Points, in no order, along strands that fork and pass close to each other.
Points whose rows are less than 49.7 apart are linked; no others are.
ras: [ -7  -8 -16   0  20   6   8   8  -8 -17 -12  10  15   2  -9 -25 -26  22
   1   5   6  -9   7]
tet: [ 19   8  -1 -14  13  12 -30   4  -4 -14 -26 -10  -5  13 -12  -7  20   7
  19 -13  13  16   8]
Pato: [  2   8 -19 -10  13  -1 -38  -8  18 -20 -29 -23  -3  -4   9   2   3  -5
   6  -6  -6   5  -5]
Lubor: [-21  16  16   7 -16  -3  -3  -6  -5  -6   4  14  19 -17  18  19  -4  -3
  -8  20  19   3  -8]
zorov: [ -9   2 -22 -11   6   9  -2 -19 -13  -6  -2   2 -24  -1 -16  14 -26 -17
 -28  -7   1  10 -19]
Num: [  4  -5   0  19  13  -6  -8  10  10 -10 -25  15   4   2  16  13 -10  16
  18  19 -15  -1  18]
gis: [-10  10  21  -9   4   9  -2  -4 -23  -3  12 -18   1  -5 -11  17  22 -10
  -3 -27   4  -6   0]
lov: [  0   2   9  15   9  -2  -3   5   0 -11 -21  20   1  -3  10  21  -1  13
  16   8   4   7  26]
Vupu: [ -1  15  15   9 -10  13   3  10 -18 -13 -14   9 -10   7  -5  -3   6   9
  16  -9  11  -1  11]
musi: [-20   5   2 -10   7  -3   4 -10 -12  12   6  21   5 -19  -2   4  -9 -12
 -15   7  15   6   3]
lebur: [ 15   2   8  -8  16  -5 -36  14  14  29   0  -5   1  14 -16 -16  12   4
   9  13  10   0  11]
Dom: [ -2 -12   2  -2 -15  -7  25  14   5 -21  19  24  -6   9   5  30 -21   5
 -19   7 -16 -24  -2]
Noze: [ -6   8 -13  19 -17  21  17   5  -2   3   5   7  11 -20 -12  -7   1  16
  16   9  22  31  -6]
rimob: [ -4 -17  -6  11 -12  -9   4  10  -5  -2  28  14   6   1  -4  -8 -24   2
  -7 -11  12 -10 -10]
kiro: [-27   4 -24  14 -14   6  16 -17   3  20 -10 -13   0  -7   6  -1   7 -30
  -7 -10   2   6 -15]
Gudit: [ 15  -3 -13  -1   1   4  30  16   4 -32 -13   5   2  13   2 -17  -2  17
  13  10 -24 -18  12]
befe: [  2  -6  19   7  12  -3 -26   2  -1  -1 -12 -12   0  17 -15  10  24 -16
  10 -13   0  -2  10]
nubav: [ -1  15  17  -2 -16   9  15  -7 -22  -7  -7   4   3  -3  -3  -3  19   2
  -2   4  13   1   1]
folef: [-14  15   5  -3   0   8   1 -17  -2  -7 -15 -20  17 -16  24  -6  18 -18
  16  -9  -3  16  10]
Doz: [  3   5 -25   6  18  12 -25  -9  28 -14 -18 -29   8   0  -4   9   5  -4
   7  -8 -14  17 -22]
tezu: [  9  -3  20   1  12  -8 -32 -11   3   1 -10 -13   1  21  -7  19  19 -14
  -6  -6 -11   0  -5]
Foled: [ -9  13  19 -19  23   2  -8  -1  -8  -6  17 -19  -9   9 -16  16  23  -7
   5 -29  11  13  10]
Zava: [  5   2 -14 -23  14  -7 -11  -6   9 -12  -3 -17 -14 -16  18 -15   1  -2
  15 -15   4   6  19]
kur: [-13  10  -7   4  -9  17  13   1  -8  -4   1  -1  20 -22   9 -16   5  -5
  24   0  24  26   7]
nef: [ -5   0   9   2  -9 -12  -4  -8  -4 -24   5  23  -8   9  11  23 -24   0
 -22   3   3  -4 -14]
Fav: [ -3   3 -30  25 -12   1   9 -24 -10  14 -17 -14 -11   1   9  10  -3   7
 -13  -3   1  -6  -3]
kel: [ 25   1  16 -26  10   5   0  15   6   9  -1   0 -13   8  -4  15  37   0
  12   8 -25   5  20]
Lazur: [ -1 -14   1  12  -5  -9  -7  17   2  -3   3   2  -9   3   2 -23 -13  -9
  17 -21   4 -12  14]
zuta: [ 20   9  -6  -8  -2  14  -5  -3  -5   0   1   7 -20  12 -21 -13  -2  11
  14 -12  19  33  -5]
Nol: [ 15   1  20 -25   7  -5  -3   9   7  11   1  -2 -11   9   2 -15  22  -2
   9   0  -3  -4  21]
piden: [ 29  -3   1  21  -9   1  19   2 -18   8  -2 -11  -7   0 -19   0  -1  36
  -2  21 -23 -19  14]
keti: [ 10  -2  16  11   6 -11 -15   3   2   8  -6  10  -5  21  -9   7  14  -1
  12   1  11   3  23]
vip: [-18   8   6 -10  15  -7 -19 -15  -2  13 -10   2 -21   9   4  32  -3 -15
 -17   2   2   8  -1]
Gari: [-12 -12 -27  21 -19  -1  11 -14   5  20   9 -13   3 -16   3  -7   1 -23
  -5 -16   1   0 -13]
dat: [-14   2   1  -7  10   0 -18   6   1  -3 -24 -10 -12  10  -7  -4 -12 -17
 -11  -9 -24 -24 -11]
pez: [  2  -7  19 -29   4  -7  -5  -4  -5   6  17   1   2 -14  13 -20 -10 -15
  -5   0  -4   6   0]
luz: [  5 -11 -34  16   9  -6  12 -13 -10  16 -24 -12 -16   4   8   9 -10  17
 -17 -14 -16 -20   1]
nirim: [ 15  -8  -4  14   5  14 -19   4  -2  13   3  -8  17  -4 -20 -16  -9   0
   9  12   0  12 -21]
Ges: [ 13  12  33 -21 -24  -4  10  12 -12  11  30   9  -7 -14  23  -9   9   8
   5   7  -4   1  -9]
givez: [ 14 -13 -16  -3   3  -5 -10 -23   2  11   9 -20  -3 -10  19   6  -3  -8
 -13 -16 -12   8 -19]
Muzi: [ 23  -1  11  -8   7   8   5   3   1  -1 -13  11  -4   5  -5  28  27  -6
  13  15 -29  -5  19]
babuz: [  4  -5 -13 -17   8 -13  -6  13  16 -14 -14  16  -1   6  -3 -23   0   0
 -15  16 -30 -29 -10]
mubi: [  8  10   2  14 -12   6  16   3 -23  18   6  10   6  -2  -4   2   9  38
   0  10  19  -2  -7]
zugeb: [  9  19  15   6  -9  17   9  -7 -23 -16 -11 -16  13   1  -4 -15  -7  21
   4  19 -10  -2   1]
tonis: [ -5  -1 -31  -4   3  12  -3  -9  -7  -5  -6  -2 -36   0   2  13 -23  -8
 -18  -4   4  24 -18]
Borap: [-21  13  -3 -31  39 -11 -18   0   9   0   8 -21  -5   7   4   7  15  -8
 -13 -16 -14  -3  -8]
ris: [ -6  10  -5   3  -5  17  16 -14  -7 -24   6   4  20  -7  -4  -1 -17   7
 -12  16  16  18 -15]
Ril: [  8   2  18  -4 -11  11  25   6 -25   1   1  -8 -13   1 -26   5  15   1
  -9   2 -27 -34   9]
Val: [ 19   5  -1  -3  -5  15  23  30   1 -20  -3   1  11  22  -3 -11   6  12
  15  20 -33 -11   2]
zap: [ -3  -4 -29   0  15  -4 -21   3  28   9   2   1  -7 -17   5 -10 -21 -10
  12   1   3  14  11]
Zepo: [  2  -6   5   3  -9  -4  28   9 -10 -28  12  27 -16  -2   0  20 -13  15
 -11   1  -2 -22   0]
mab: [-17  -2 -17   6  22  -3 -15   3   5  33 -20   7   5 -10   7  -1 -13  -4
  -2  11 -10   4  -9]
zazad: [-15  -9  -9  17 -15  -5   5   2   6   5  20  13  12  -7  -2 -20 -27 -23
  -7  -4   6   1 -18]
dusu: [  1   5  -7  -5  -4  10   2 -14   5 -12  -4 -16  10 -17  13 -15  13 -17
  18  -2  10  28   2]
puno: [-11  -4 -14   7 -10  15   7 -19  18   6   4 -23 -16 -25   1  11   2 -16
  -8  -7 -13  32 -27]
rezo: [-11  -2  14  -3  -1   7  21  24  -4  -3   6   9  21  14 -21   7 -18  19
  -9  29 -17 -20   5]
zenev: [  5  -1   1 -31  10  -7 -12   2  12  -1   8   1   3 -20  19 -30  -6 -10
  -2   8   0   8  -4]
paduk: [ -8   2 -10   2   4   3  -5  -9   9  11  23 -28  -4 -28  12  27   3  -5
   9 -21   1  23   6]
govu: [ 34  -1   8  10 -27   3  -5   1 -11  13  27   3  -8   0   0 -10  -4   5
   0 -14  15  13 -16]
Tove: [ 10   8  15  -1   1  -9 -22   0  27 -18  -3  -2   3  25  11  -6   8  -9
   3  14  22  10  14]
lagu: [ 19  27  13  -5 -22  20  30  23 -16   0  15  16  -7  11 -11  12  10   6
   3  17 -17 -11  -6]
rovi: [ -4  14  19  19 -20   7   8 -12 -15   6 -11 -24  18  -3   5  10  30  -6
   0  -1  -6 -17   3]
bel: [ 15  -7   2   7  -3   0  -6 -14 -11 -34   2  11  -2   9  -4   7 -29   7
 -20   2   8   1 -13]
Tak: [ 20 -15  14   2  -6 -10  -9  18   1  -4  13  11  11  16   4 -20  -6   5
  -1   7  -7  -7 -17]
famir: [-11  13  15  -7   2  -2  -2  -8 -10  -2   7  21   7 -19   6  11  -2  -1
  -9  19  23  15   5]
gudas: [-10  -3 -22  14  13  18 -22  -1  24   4 -16 -27  10 -15 -11  -1  -8  -8
  12  -4 -16  16 -23]
vavom: [ 17   9  -4   4 -12  20   4   2 -12 -23   4  16 -12   9 -28  -6 -13  10
   5 -10  20  26 -14]
teguf: [  0  17   9  -6  -7   4   3   4  17  10  14  10  -7  33 -19 -23   7 -10
  11   1  34  30   1]
bived: [  7  -1  17   7   1   1  -8   7   5   7 -17 -20  15  -9  18 -10  18  -4
  29   1 -26  -6  12]
lofim: [ -5  -1  -9  11  19   4 -27  -5  -1  30  -4   2   1 -11   3  17 -22  -4
  -9   7  -5  15  -6]
zupuv: [ -5 -16 -19  28  -5   7   9 -15  36   2 -11   3 -12  -2 -20   0  -2 -13
  -4   8   1  28 -19]
vema: [  6   3  -7 -37  11  -8 -15   3   9  -9  -2 -10   0 -15  10 -38   8   0
   4  -4   8   6   6]
zekem: [  4   7  21 -12 -13  -3  33 -12 -21 -17   8   8  -9  -6  -5   5   0   8
 -29  17  -3 -21  -3]
puz: [-18  10  -7  -9  19   3  15 -11 -19 -13 -16   7   7 -11  -6 -15 -22  10
  -8  10   0  -7  11]
dida: [ -5   2 -11   8  -5   7   4 -20 -17  -5  10   1  -9 -11 -20   7 -29  -7
 -29  -2   6  -6 -16]
vena: [ 19  20  20  -2  -3  20   9   6 -15 -12 -26  -6   2  12 -10  -7  17  19
  12  16 -23  -2   3]
guv: [  5  28  15   1 -27  20  15  -1 -30 -18   2 -11  11 -15   2  -8  -4  27
   0  17  14  -6 -15]
Zof: [ -8   7 -11  25 -20  -1  19  -2   2   4  13   1  22 -15  10   6   6  10
  -4  16  34 -13 -15]
Ses: [  1  -8  18 -11 -13  13  25  26  -4   0   6   8  13  20  -9   9  -8  29
   1  14 -11 -10 -14]
pufet: [ -3   2   3  -2 -18   7  35  28   4   8  22  15  21   4   4  21  15   3
  12  25 -11 -14   5]
Melu: [-19   5 -11 -22  20  -8  -3  -8  16   6  18 -29  -7   9   5  -1  10 -29
  -8 -25  -7   5 -18]
kivo: [ 18   3  18 -37  13   1 -10  -3   3   8  20 -22 -16  -1   6 -10  21   0
  -4  -8   4  11  14]
Dibi: [-14   8   3  14 -10   8  -5 -17 -11  12  -8 -20  14  -7  -3   1  -7 -15
 -11   6 -12  -9 -12]
mimaz: [  9  -6   8 -10   6   0  17 -11  -8   2  -3  -7 -10  -2 -15   1   4 -10
 -20   9 -33 -23   6]
Didu: [ 17 -18 -13  -3   0  -7   8 -17 -19   7   7 -12  -7  -4  -1   2  13  -1
 -11 -37   2  -5   3]
Pumik: [  9  -4  -4 -14  11  -4 -21  19   0  -6 -15   9   7  -5 -13 -26   6  10
  -3  13 -17 -22  -1]
zomu: [  8 -18  -1 -25  -1 -19  20  23  23 -21  15  18  -5  15  11 -17  -2  -4
   2   2 -18 -16   3]
bufev: [  6 -12   0  16   3  -1  14   4  -2  20 -11  -6  20   3  -5 -21   7  11
   6  16 -24 -25   4]
tole: [-19 -13 -12  -5  -7 -10  11   8  15 -16  -5   5   8   7  40   9 -27  16
   4   2  -9  -4  -4]
vog: [ 14  -7 -24  16   5   6 -15   3   0  -7 -24 -15   2   4 -10 -11  -3   4
  15 -24  -2  -8   4]
Topaz: [ 23  -2   3  -1 -24   0  11  -9 -22  25  21  -3 -15   1  -6  -8  21   2
  -5 -22  14   9 -11]
piga: [-12  18   3  23 -19   5   8 -20  -8  -3  -7 -22  17  -4   3 -11 -12  -4
  -7  17 -10 -13  -7]
luno: [ 25 -11   7   3 -21  -1  -4   6 -11  -2  19   2   7   6   8 -22  -8  13
   2  -6   6   9 -20]
kebot: [ -8   1   1  19 -18   0   0  -3 -14  11  14   1   4 -16 -18   6   1 -19
 -13 -11  13 -17 -13]
Pel: [  4  -5  -5 -21  16 -17 -10  -7  14  -1   6  17  -6   5  -5 -15  -6  -9
 -15   8  22   7  11]
Gan: [ -8  -2   4  -9   5  -6  -5 -12   7   1  18 -10 -31 -11  11  -6 -14 -24
   0 -23   7  -4  22]
ninu: [ 12 -20 -13   0   6 -17  -5 -11   0  15  18  -6 -15  -3  -5  -4   2  -6
  -4 -30   4 -10   7]
gepum: [ -5  -6 -18  12   8 -10 -21   4  13  -1 -21  -8  -4   9   4 -20 -11 -12
  -1 -10 -22 -27  -8]
ziru: [-24   3 -10  -9   7  -2   2 -19  21  13  12 -20  -1  -5 -11  11  17 -38
  -6 -14   5  22  -7]
sotu: [ 16   5  -2  10  -2   7  23   4 -24  13 -10   5   4   0 -10  -3   2  43
   1  11  -7  -8  11]
Ruk: [  2  -3   6  21   1   4 -11  14  -5  18   8  19  12   4 -17   3  -9   9
   6  10  21  16   2]
mopaf: [-15   5  16   2 -29  -2  12  25 -11  -1  22  10   1   0  -3   0  -3   9
   1 -12  33 -18 -18]
Bimep: [ -5  -6 -23   4  28  -4   2 -11  -4  20 -21 -18  -1   3  -1   9   4  14
  -9 -13 -19 -17  -2]
rotu: [ -9   5   7  21 -12  11 -12 -18  -4  10  10 -15  13  -8 -19   8  -8 -26
 -13   5   0  -1 -24]
keram: [-11  -4 -12   7  11   6 -11  -2   0  13  11 -12  -6 -29   0  18 -11   3
  12 -23   9  12   8]
motet: [  0  -8  15   7   9  -4 -34   6  -5  19   7  -1  -2  -8 -14  10 -14  -9
   2   0   2   8   4]
zoroz: [ -9  14  10  21 -13   4   7 -16 -13  16  -3 -35  18 -12   9  21  17   1
 -10   3 -16 -16 -10]
tota: [-21   3 -16  -1   7   9   8 -10  19   4  27 -23 -20 -24   9  29   8  -5
  -6 -20  -7  28 -19]
muzuf: [ -5  12  14  17 -32   4   4   6 -17  -8  20   2  -6 -14 -12  -2  -1 -14
   7 -10  25 -11 -15]
Bopi: [  0  10  -3  -2  12  -4 -31   3  22 -10 -35 -10  -8  -3  26   7   4  -3
  13   5 -24  -1   5]
tene: [ 1 -2 22  9 -5 -1  1 10 10 -8 -8  8 26 30 10  0  7  9 11 21 -3  4 -5]
Fuma: [ -5   4 -14  29 -20  -1   7 -12   2  18   2   2  23 -23  13   6   8   0
   1   9  22   2  -8]
Sudi: [-12  -9 -21  21 -10  13   5 -21  22   7  -5 -12  -7  -5 -14  14   8 -13
  -7  -2 -10  26 -27]
Ruzeg: [ -5  -6 -22  13  -3   7  -3  -8  25 -19 -11   6 -15   3 -16  -4 -20 -23
  -1  -4   3  18 -15]
fedut: [-20   7  18 -18  19 -11 -12 -14  10   5 -10   0 -14  11   2  21  14 -21
  -5  -2  -5  -3  19]
fibes: [  4   2 -14  -7  17  11 -11 -21   4 -24 -22   8   0  -4 -16   2  -5  -5
   1   8  18  21   0]
kor: [  2  -2 -15  13  10  14 -22   1   5   5  -8 -21  19 -10 -18 -17 -18  -9
   3  10 -12   4 -17]
nuza: [  4   6  -2   4   8  -2 -15  10  22  -7 -24  10  -9  -4  24  18  -7   1
  18  15 -33  -2  12]
vig: [-22  12   6  -9  24   0  -9  -2   9  -5   7 -22   0  10 -16   4  24 -25
   8 -26   7   7  11]
muron: [ 18   5  16 -11  -6   4  -8   5 -22  12  15  -1 -21 -11   1   0  -5  18
   9 -17   8  13   7]
Rav: [ -7   0  -8  10 -13   2  44  14   0  10  16  16  16   1  -6   9   4  -2
  -7  26 -15 -31  11]
kubu: [ -9   6  17   3 -26  -4  29  12 -10  -7  20   8   0 -11   6   0   7   1
 -11   2  16 -35 -17]
biko: [-23 -26  -2  -4 -18 -10  20  10  22  -4   6   3  16   4  30  16  -4  17
   8   4   7  -2   5]
Ziga: [ -5 -14   5   2 -13  -9  16  21  15  -5   6   5  16  13  29   5   7  25
  18   6   3   3  15]
retu: [ -2   5  12  -1  10 -12  -7   9  16  15   2  13   0  29  -7  -6   8   3
   9  10  27   7  32]
zon: [  3  16   6 -12   9   1  -8   9  18  13   6  12  -7  33 -16 -13   3   9
   4   5  37  22  19]
vevor: [ 23 -10  -2 -14  -3   4  10 -13 -22  13  12 -11  -6   8 -16  -4  26   2
  -9 -28   9   5 -12]
fofod: [-23   1  -2  -7  17   2  10  -5 -22   2  -5  17   5 -20  -9  -6 -15  -1
  -8  -2   8  -3  10]
Gaz: [ 26   9   0 -12  -2  10 -11  -3 -10  10   8  -4 -28   2  -9  -5  -1  17
  15 -29  13  24   1]
vumob: [  6 -15   3 -22  14 -19   2   5   7 -18   3  25  -9  17  -3  -9  -5   3
 -16   0   9  -3   9]
rege: [  1  13   6  15 -17  12  16   4 -15 -36  -5   4  -3  -7   6   7 -13  21
  10   6  -3 -20  10]
gos: [ -3  -2 -12 -17   7  -9  -7 -10   7 -10   1  -3 -19 -14  18 -10 -18 -13
   4 -23   1   5  11]
Vabis: [  3 -13   3  -6  30  -7 -12  -6  -6   4 -17  12 -19   2 -18  24  -9   3
 -12 -12  -5 -12  12]
gifi: [-16   2 -23   1  17 -12 -34   2  22  20 -24  -2   1  -4  10  -7  -9  -7
   9   9  -5   3   0]
vof: [ 18  -4  16 -27   3  -4 -12 -14   1   8  23 -14 -11  -8   8 -10   3 -14
  -7  -6   9  17   5]
Mufi: [  6   0 -15  -2  15  11   9 -21  -1 -14  -6  12  13  -6 -19  -4  -8   4
 -10  18  18  28  -5]
rulev: [  0  -5  12   2 -11  -2  12  19   8   8   3  10  25  23  14   4  11  27
  16  17   0  10   2]
gog: [ 17 -10 -10   4  13 -14 -32  15  19  12  -9   3   3  13  -5 -13   5  14
   9  10  12  -6  15]
buni: [ -9   2  -8 -11   2  -9   2 -23  -9  23   6 -12  -5 -21  24  18   5  -3
 -16  -9  -9   7  -8]
mipor: [-10  -6  14  21 -16 -16   1  -3   6  29   0  -7   5  -2  17   3  13 -17
   6  -7 -16 -14   5]
Tus: [-11  -5 -16  -8  12 -14   3  -5  10  -4  -4  14  11   7   4 -18   0 -14
   3   1  17   8  13]
fus: [ 11 -10 -27   0  12  -8 -22  18  19  -4  -2  15   5   5 -14 -21 -10  12
  11   4  23  14   8]
nifu: [  8  11  26 -13 -10   4   2  16 -19  13  15  16 -18  -9   7   0   8  17
  11  -5   2   2   9]
seg: [-11   8 -32  25 -10  -1  16 -12  -9   9 -23  -2 -14  10  29   9 -11  10
 -13  13   7   4 -10]
far: [ -5  -6  -9 -18  38  -3 -28  10   0   8   3 -12  16  -1 -26  -6  22   1
  -7 -17  -6  -7  -7]
San: [-12  -4  11 -26   0   5   9  16  -3   1   2  20   7  29 -10  -6  -4  29
   5   1  15  10  -6]
Boti: [-13   3   0   1   6 -12  -1 -11  -8  14 -13  12 -35  10   8  35   0  -8
 -23  -2  -3  -6   3]
Bes: [ -2  -7  -9 -13  34  -9 -33   1  12  19   3 -15   5   1 -21   7   7  -7
  -6  -5   4  -5   6]
Beba: [ 15  -3  10 -10  -6  -2  -7   9  10  -6 -10 -16   3 -11  30 -22  19  -2
  25   2 -21   0  13]
Mutem: [  7   1   2   3   6   5 -23 -24   9  -5 -11 -18   7  13   0  22  19 -17
  -9  -1  -1  18  -7]
ribof: [ -1  -5  -7  -2  13   0 -22  -6  -5  -2  -3 -11  -9  -1 -18   0 -19 -19
  -7 -23  -8  -6 -14]
kuv: [  7  -4  -1   5   0  -7 -11   2  10 -18 -15  -1   6 -12  37 -18 -13   1
  18   1 -19   3   3]
Zoka: [ -1  -2 -26  15  -5 -10   6 -10   6   8 -19   9  -8  20  36   4 -12   6
 -18  13  -1   8 -14]
porom: [ 12  -1   9 -21  28  -4 -37   7  20  24  17 -23   1   8 -21   0  12   6
  -3   1   9   1  11]
kuzu: [  4   0   2   4 -13  -2   2   5  13   1  20   2  -7  19 -11 -23   2 -14
  12 -12  28  16  13]
Zame: [ 15  -3   2   7   1  -8 -21 -18  20  -5  -3  -5   0  14   6   6   9 -19
  -1  10  12  18   2]
vus: [-14   1   1 -20  14  -9  -9  -9  14   1  -9 -13  -4   9  -5  -8  19 -30
   0 -14  11  -2  20]
temup: [-17  -5   2  -7   8  -9   4 -10 -12  27   5  -1  -3 -27  10  23  14  -1
  -8 -15  -2  -7   3]
vug: [ 22 -13   3   7  -5  -2  -6 -18 -18   2  -1  -8  -6 -14  13  11 -11   5
 -13  -3 -17  -6  -8]
vafir: [-12  -4  12   4   3  -7  -7   1  11  25  -6 -19  11  -6  22   7  19 -13
  15  -1 -25  -7   6]
mibid: [  0  -5  13  -8  13  13  -8  -1 -22 -10   1 -12  -6  -7 -17   7  -3  -7
  -6 -26  -3  -7   3]
Feze: [ -3  -6   3  27 -25  -9  13   3   1  21   1  -3   1 -12  17  11  15 -11
   1  -2 -21 -31  -4]
zafo: [-15  -4  -6  -1  -6   2  10   2   2 -23   1   9  25   0   9  -4 -12  11
  -1   8  14   7  -6]
Fugop: [ -2  15   5 -23  38  -9 -19   8  11 -15  19 -23  -4   1   1  -2  20   2
   1 -27 -13  -4   1]
Zur: [ 10  -6  -5  22  -7  19  -3  15  -3  14  14  11  14  10 -20  -9 -11  16
   6  10  16  24 -20]
tal: [ -6   6   9   3 -15  -3   3  -3   7 -10  17   5  -1   4   1  -3  -5 -19
   2  -9  26  16   7]
dovi: [-21  19  22  20 -19   5  19   2  -1 -15  -3  -6  26   2  10  -3  -4   3
  -4  27 -10 -15  -5]
Zuk: [ 20   9  16  10  -4  15   5  15  -6  -8 -13  13  -2  13  -9  13  17   6
  17  14 -26  -1  17]
Sef: [ 12  -5  20 -24  -2  -4  22 -15 -22  -4  10  16   0 -11   4  -7   9   1
 -24  12  -3  -2  -7]
fud: [ -1   4   3  12 -17   1  17   0 -14   4  11   6  20  -5  -4   5   4  23
 -14  26  21 -12 -16]
vavuf: [ -4  -7  -7  17   3   5 -17   9  -7   0  -6 -11  -9  -9 -15  -7  -9 -14
  21 -31   8  -7  12]
solof: [  2 -17  -3  14  -2 -19   1   6   2  11  13  10 -20  -4   6  -2 -10   2
   7 -22   6 -14  24]
panu: [  1  -8 -20   3  18   3   2  16  -6  -2  -9  19  16   2 -11 -21 -15  24
  16   5  19   8   4]
Sirup: [ -3  -3  -8   3   0  -5  11  -2   6 -20 -15   9   2  -6  39  -2 -19  12
   2   7 -22   0  -6]
vulis: [  6   9  11 -10  13   3 -15  16 -14 -14 -25   7 -11  13 -16 -15  10   8
  26 -13   2   0  14]
Rop: [ 22 -11   3   8  -5  -6   6  -9  -8  -9  -9  10 -10  -3  14  11   0  11
  -7   5 -17  -8   1]
Tigu: [ -5  16  29  -5 -25   1   2   3 -14  -9  18   6 -13   2  -7  -5   1 -18
   4 -15  24  -1   2]
Zevor: [ -4 -17   7 -10  -1 -14   9  19  28 -13  15  22   6  17  11  23 -16   1
  -8  16 -17  -7   3]
rika: [-12  14  19  -9  -7   7  13 -16 -21  -3  -6  -6   0  -3  -6   8  37 -18
  -3 -16  15  -1  11]
Ran: [ 10 -15 -27  10   5 -11 -28   3  13   2 -18 -13   0   1  -2 -22   6  -2
  10 -13  -8 -17  -2]
kekuv: [ 14  15  10   4 -25  13  29  20  -8   6  16  12  16   3   1  20  18   6
  -1  32 -16 -10  -4]
mav: [  6   6  23   1  -7  -6 -10  11  14 -26 -13   4  15  32   9  -5  12   5
  10  15  11  13  -1]
koluk: [ -5  -2   8  19   9   6 -21   8 -16  20   1   7   4  -4 -28   8  -8   1
  11  -2  16   7  11]
Bure: [ 15  15  22 -11 -13  23  32  13 -24  -1   3   8 -13  -1 -27  15  15  -5
   2   6 -19 -20   6]
meb: [  2  -2 -18 -17  10  -5  17  12  16 -37 -23  12  -3  10   6 -15  -2   0
   1  15 -25 -21   7]
ker: [  8  -7   6  -5  -5   6  22  14 -15 -33   5  14 -15  -7   0   8 -20  22
   0   3 -17 -18  11]
vos: [ -4 -12  -4   7   1  -4  11  -4 -17  -4  19  15  -3  -8 -13  -4 -31   4
 -21  -7   9 -21  -8]
duvup: [ -9   0 -22  29 -16  22  19  -6   6   7   1   0  13 -30  -5   1   5   0
  11   9  11  17  -9]
podo: [ -4  -9 -23   9   7  -9  -6  -1  20   3   1  11   2  -5  23  -4 -28   0
   3   4   8  12  -8]
kom: [ 14   0  28 -20 -12   2  18   5 -20   2  16  17   6  -4  11  -9   1  13
 -11  20 -11   4 -19]
refel: [  4 -13   1   6   8  -4  11   8   2  15  -3  12  16   2   3 -13   5   2
  -2  25 -21 -12   3]
logel: [ -8  -3 -19 -13  41 -12 -26   1  10  11 -10  -1 -13   2 -15  16  -1   4
  -5 -18   4  -3   8]
beko: [  3 -11 -11  11   9  -4   4  -9  -2  16 -21 -21   7   0  -2 -15   1   8
  -2   2 -31 -30  10]
Sifod: [-21   9 -14   2 -12  -4   2 -19  14  23   3  -8 -13  -3   8  10   9 -34
  -7  -6  12  16  -2]
lovur: [ 13   8   1  -4  17   7 -29  -9   0 -22 -25   4   2   0  -5   9   5   1
  11   4  10  20   7]
bapak: [ -5   8  27 -14 -10  -2 -10   3  -7  -1  22 -12 -22  -5  -2  -7  -9 -21
   8 -23  16   0  25]
Lag: [ -1  -6  -9 -21  20  -4 -25   7  -3   6  -8  -8  15 -11 -14 -29  14   1
  -3   0 -12 -16  -4]
mel: [-11   2 -14  -9   8  -7  -8  -6  25   3  -6  -4   5  -1  -9 -22  12 -26
   8  -6  20   8  17]
Pumu: [-15  -3  -4  -1  -1  -4   4   1 -11  17  14  -4  -4 -30  -2   3   7  -3
   7 -24  18   1  16]
fuzu: [ -7  -1   3  24 -24  -8  26   1   4   9   7   9   9  -1  15  10  11  -2
 -10  14 -16 -29  -5]
sas: [ 11 -23   8 -27   0 -18  19  13   9 -27  10  22  -7  24   8  -6  -5   8
  -5  -2  -3 -10  -1]
luguk: [ -5  -9   1  -1  17 -14  -3   0  -7  15 -15  18 -33   3  -4  35 -11   3
 -13  -6 -17 -13  12]
belu: [ -5  -5   4  -7  -3   3  20   6  -8 -19  -2  10  15  23   0  -6  -3  19
   3   4  18   8  -1]
torod: [ 23  -1   3   3  -4  10   0  -4 -23 -23   2  11  -1  13 -12   0 -14  15
 -14   0  21  13  -9]
Nasiv: [ 15 -18   3   1   1 -14  16   5   9   5   7  16   0   0  15  -5   7   4
   0  13 -23  -5   6]
gete: [ -4  -4 -24  14   0 -11  -1 -13  17  -3  -7  11  12  11  25   6 -15   4
 -10  18   6  18 -18]
faker: [-12  -9 -11  15 -20 -10  19  -2   5  19  19   8   9  -8   5 -19   2 -15
   5 -11  18  -6  -1]
vepas: [-24  12  18  16  -8  -2  22   7   5  -4   5   4  26  13 -16  -5 -17   2
  -5  30 -14 -27   4]
zit: [ -2   6  11 -28 -11  14  25  28   4   0  -4  18   4  27  -8   6  -6  33
  15   5 -14  -1  -6]
Safam: [-18   9   6  15  -6   5   0 -16  -9   1 -10 -22  23  -9   9  15  29 -15
  15 -13   1   7   7]
Fenu: [ -7  -9  23 -12  -8 -14   1   0  18 -18  17  21  -9  11  22  25 -19   3
 -16  18   1   2   0]
kigaf: [  0  -5 -32   6   2   1 -19   0  13  -2 -11  -3 -30   5  -1  -1 -19 -21
 -10  -8  -5  19 -22]
bemen: [ -5   7   1   5 -23  10  22   4 -16 -36   5  -8  11  -7  10  -1 -21  34
   0   7  15 -11 -10]

Follow the links from the first point to the second, and from the first to the third. Name the last point that the two ways share.
teguf, kel, zoroz: Tigu
kuzu, kur, zugeb: Tigu
Safam, mopaf, zit: Dibi
Mutem, kubu, dovi: muzuf

A fork is a point with three links. Follow the links from the first point to the second and name the forks in between, in order.
Pel, rika: vus, gis
Dibi, Nol: muzuf, Tigu
famir, Boti: Bes
kebot, belu: Dibi
sotu, bapak: Dibi, muzuf, Tigu
logel, vig: vus
Lazur, zafo: gis

A fork is a point with three links, a tip a point with one. Leave the first point through the second and follow the links. Name the first fork or tip that comes.
nubav, Vupu: Dibi
koluk, Ruk: lov
dida, vos: Fugop
fedut, vip: Bes
far, Lag: Val
mipor, Feze: mimaz
Sirup, tole: Tigu
vog, Ran: gis
Lazur, solof: Tak

Name the points in between on the shortest way along the links from the first point to the second, in order.
muzuf, vof: Tigu, bapak, Gan, gos, Zava, vema, zenev, pez
San, Dibi: zit, Ses, rezo, vepas, dovi, piga
Ges, Fenu: nifu, muron, Gaz, zuta, vavom, torod, bel, nef
Boti, vavuf: vip, fedut, vus, vig, Foled, gis, mibid, ribof, dat, gepum, Ran, vog
piga, fud: Dibi, zoroz, rovi, Safam, folef, dusu, kur, Noze, duvup, Fuma, Zof
